The views of a scene show one set of named points, each view turned or mirrored, shifted and resized as a whole, with a little noise and some points left out.
In the rows, 128 means zero.

Scene 1
View 1
diz: [136 192 209 181 124 190 147  97 100 127 206 147 164 156 199 129 164 122
 161  78 137   7 163 125 149  99 127]
zule: [120 127 183 208 104 167 137  82  70  95 167 134 186 206 156  90 141 121
 145 123 176  69 190  74 141 148 160]
zasum: [164 150 179 146  91 178 125 130  94 133 177 110 189 165 147 132 129 116
 147 125 151  54 175 103 131 138 135]
gakon: [156 169 142 127 136 196 103 141 114 109 182 105 169 161 159  75 208  63
 163 140 165  61 180  71 160 113 172]
Rebu: [132  96 123 161  90 157  90  93 109 124 120  65 184 183 107  87 102  90
 157 141 204  58 194  81 129 136 192]
Fop: [142 147 206 175  55 151 136  91 123 137 163 109 187 141 168 156  72 140
 161  77 128  23 193 158 133 115 150]
rig: [152  90 121 153  77 160  90 110 115 146 114  50 186 180  94 114  73 102
 152 146 207  51 185  93 115 146 176]
kavif: [152 144 215 190 111 182 154  96  33 166 195 138 181 200 139 165 111 160
 130 108 178  19 132  90 102 163  71]
lilo: [146 161 198 170 102 175 136 106  79 129 189 132 179 168 161 127 140 126
 147 105 150  40 168 104 132 128 122]
Fefir: [145  97 176  92  76 125  56  77  57 204 140  45 170 143  50 120  62  90
 175  90 172  17 160 124  71 108 100]
nilap: [137 115 151 151 129 177  98 106  44 134 161  98 178 204  99  74 159  86
 146 148 207  66 161  41 114 151 133]
gobup: [139 167 189 131 130 178 103 102  77 137 192 119 163 154 147  88 181  82
 168  99 151  33 167  95 135  97 130]
dofed: [168 163 160 135  38 158 125 161 175  74 161  97 201 125 190 112 123  99
 163 129  98 101 245 139 175 115 219]
geraz: [123 110 155 197  80 155 120  90 102  91 139 106 192 194 147  83 114 113
 150 135 174  83 214  84 147 144 201]
kipan: [146 145 183 166  61 157 130 112 123 113 160 105 190 156 163 127 104 125
 157 108 134  63 204 127 145 127 170]
Sures: [146 110 146 122  59 139  77 109 125 134 129  55 188 143 109  95  90  83
 172 124 156  65 210 123 126 112 188]
kelen: [176 134 183  95  55 142  90 138  97 158 161  72 195 135 105 137  88 108
 162 113 129  62 185 127 107 128 127]
View 2
kavif: [104 121  94  75 185  89 127  96 121  99  92 122 113 113 129 160 131 128
  51 153 108  99 179  91 150 206 138]
Fefir: [ 46  79 130 180 157 109  97 133 142 148 174 127 144 127 148 183  99 122
  84 111  74 156 176  62 124 193  50]
lilo: [117 125  92 117 159 100 135 106 129 125 136 136 125 133 138 123 157 119
  87 148 117  79 151 111 144 199 146]
kelen: [ 78  84 110 156 133 119 106 118 148 162 173 140 171 101 136 145 180 124
  83 127  96 130 174 106 128 172  88]
dofed: [142 124  70 185  84 134 122 135 157 189 188 169 169 109 121  64 235 122
 105 123 134  92 137 163 139 151 143]
rig: [122 145 109 172 102 129  98 154 121 157 158 147 154 105 111 164 115 113
  51  78 109 151 139  94 137 186  94]
kipan: [123 120  78 158 120 109 120 125 152 153 151 151 133 119 121  93 173 128
  83 133 121 106 153 131 143 171 137]
Fop: [100  98  55 153 142  96 116 125 168 152 144 153  96 126 117  98 160 146
  93 142 119 118 179 128 156 170 124]
nilap: [130 163 149 134 143 118 126 116  90 116 146 124 179 122 144 161 110  89
  55 107 100  92 115  76 119 213 129]
geraz: [155 167 103 172 104 108 118 131 131 140 147 144 150 123 115  85 126 112
  51 105 116 106 119 113 135 174 148]
diz: [118 119  69 114 172  98 152 112 130 126 143 143  95 155 148 116 170 121
 127 165 127  56 147 123 158 212 161]
gobup: [107 122 117 141 160 109 147 110 114 132 173 136 145 152 166 133 153  97
 125 142 108  65 128  99 130 220 137]
gakon: [145 157 121 142 126 137 150 126  92 149 184 150 178 135 155 140 182  84
 122 119 125  58 100 118 131 218 147]
Rebu: [136 160 117 183 102 121 107 151 118 149 164 146 155 124 119 134 109 106
  58  80 110 129 117  95 131 189 112]
zasum: [119 123  98 124 141 117 127 116 128 140 146 142 151 112 134 137 175 116
  80 133 114  96 155 116 138 191 134]
Sures: [104 117 115 194 109 124 106 140 139 167 185 146 165 117 133 130 150 114
  87 102 102 131 141 103 123 175  94]
View 3
Rebu: [153 135 104 138  89 136 138 155  85 199 127 187 202 108  77  92  95 134
 123 118 116 126 134 126 157 174 133]
kavif: [ 93  75 156 120 140 201 128 137 101 186 101 105  93  85 112  88  87 101
  91 157 108 139 158  95 148 134  98]
geraz: [129 140  95 112 109 130 125 139 106 199  81 186 180 110  90 105 109 135
 142 130  95  97 139 130 165 170 137]
dofed: [149 196  72  91  88 169  78 109 157 160 122 171 219  88 137 134 133  94
 176 145  85  71 155 123 142 157 180]
rig: [151 136 108 142  96 152 139 151  86 192 156 174 201 101  60  76  89 109
 113 113 126 128 135 120 152 183 129]
Fefir: [154 111 150 137 116 213 173 194  96 152 215 142 187  82  99  69  89 140
 113 101 138 181 181 135 156 161 105]
gobup: [145 112 139 120  85 181 120 163 105 184 113 143 159  92 163 149 107 156
 122 146 107 150 156 113 134 106 147]
lilo: [120 113 132 108 113 188 112 140 118 188  96 132 137  91 139 119 100 119
 122 153  98 124 159 107 148 126 132]
zasum: [128 125 124 116 107 179 111 130 119 174 121 138 156  89 123 113 112 104
 124 153 111 121 150 105 136 139 142]
zule: [111 112 117 110 117 137 127 140 103 201  59 166 141 105 109 114 105 143
 128 148  92 109 144 123 161 147 131]
kelen: [137 144 125 117 117 204 133 143 130 139 189 139 185  76 109  98 118 107
 136 134 125 138 170 118 138 160 138]
nilap: [124  94 141 148  98 127 152 148  69 187 109 168 151 104  90 123 113 156
 100 145 136 155 126 109 137 144 142]
Sures: [160 153 106 123  95 169 136 158 112 166 168 173 215  91 102 101 111 128
 140 117 118 132 159 130 149 167 145]
gakon: [157 134 116 131  58 145 102 136  96 192 102 165 183  99 146 168 120 138
 122 159 117 132 121 100 123 111 180]
diz: [135 115 132  97  97 211  88 148 126 204  75 120 133  89 183 135  87 120
 125 154  76 122 165 105 147  98 129]
Fop: [132 145 112  89 125 223 102 148 144 182 125 133 167  86 136  82  86  96
 143 125  73 104 184 126 166 152 111]
View 4
zule: [129 138 122 120 111 114 160  91 199 142  91 140 149 110 103 128 146 153
  92 119 137 112 101 145 102 119 155]
Fop: [109 174 141 130 111 134 116  64 127 154 105 120 157 150 159 143 136 141
 102 139 147 124 152 127 119  93 140]
kipan: [113 165 130 136 115 118 137  73 140 126 101 133 153 135 137 139 147 152
  82 142 139 111 139 136 127 112 126]
zasum: [109 168 139 140 107  97 131  96 153 145  90 119 141 118 131 117 156 160
 104 142 133 108 119 122 127 135 131]
dofed: [ 95 185 118 150 133 103 135  61 120  86 111 149 159 135 132 149 163 155
  29 157 126  99 147 155 152 122  80]
kelen: [118 179 134 165  99  84 125  93 104 115  97  90 141 144 146 119 149 174
 119 156 131  99 153 112 140 129 154]
nilap: [134 129 121 152  91  66 161 127 191 118  92 122 133  97  88  93 153 168
 125 125 125  92  99 128 103 162 181]
geraz: [125 136 109 131 107 113 177  88 174 105 105 153 155 121 102 135 142 154
  83 123 141 100 124 146 111 119 143]
kavif: [122 156 158 110  94 124 133 106 177 202  70  98 133 115 145 108 149 164
 155 130 143 125  94  97 111 118 162]
Rebu: [119 129 109 151  88  95 171 106 152  88 121 152 154 122 100 117 135 147
 117 123 146  86 147 131 110 145 161]
lilo: [113 161 145 128 112 105 115  87 170 171  90 117 143 116 134 119 153 149
 103 134 130 121 111 129 111 126 143]
diz: [100 171 155 124 124 106  80  74 176 194 100 127 149 109 143 121 155 122
  89 128 129 139 112 145 103 126 128]
Fefir: [137 152 136 177  75  75 116 108 107 118 120  79 145 150 140 100 123 156
 174 137 137  98 177 102 109 134 222]
Sures: [119 154 116 169  96  80 140  93 119  86 120 124 152 139 120 121 139 153
 105 138 134  89 165 132 125 139 158]
View 5
kelen: [174 124 115 141 125 105 157 126  56 131 172 159 135 167  91 103 109 127
 149 154 159 119 157 117  85 157 136]
kipan: [169 162 110 133 159  94 136 129  79 125 146 177 179 167 129 109 176 155
 138 118 168 117 130 109 110 132 125]
diz: [174 138  90 122 132 135 137 132  91  90  95 196 191 131 175 111 155 185
 115 107 106  88 122  96 117 122  65]
gobup: [141 115 106 131 112 144 153 122  90  78 135 202 158 156 168  92 138 177
 145 162 120  93 129  86 129 139  86]
nilap: [ 68 157 136 143 138 157 165  94  93 104 158 175 111 145 154  92 136 160
 159 190 124 127 147  49 150 120 134]
zule: [115 180 117 129 164 124 133 102  98 112 135 184 162 151 160  97 183 162
 136 140 130 125 123  81 140 105 137]
dofed: [191 149 124 138 144  78 148 180  82 125 169 183 202 194 123 123 228 172
 176 132 242 113 123 117 101 145 106]
kavif: [137 172 111 131 147 153 136  99  75 128  88 150 132  91 136 116 112 130
 108 109  61 124 147  78 104  96 121]
gakon: [110 123 133 142 116 144 175 153  99  86 149 197 158 161 169 111 175 201
 175 176 175  97 139  60 141 134  74]
zasum: [149 153 123 138 137 124 152 142  79 121 135 169 158 141 133 118 165 156
 152 133 156 119 142  88 105 124 108]
lilo: [148 153 109 130 138 134 139 121  86 108 113 179 163 132 154 111 151 154
 132 126 114 110 130  90 113 117 105]
rig: [ 97 169 126 151 183  96 164  98  74 141 199 163 119 172 101 100 123 164
 133 152 181 139 179  72 143 146 147]
Rebu: [ 90 172 124 145 179  99 158  94  87 122 197 184 131 185 126  92 147 176
 141 163 180 130 157  71 156 142 146]

Which points are out of place in each view (at most two, in the order of its rows)? Write none if all are in place.
view 1 -> Sures
view 2 -> none
view 3 -> none
view 4 -> nilap
view 5 -> zule, zasum
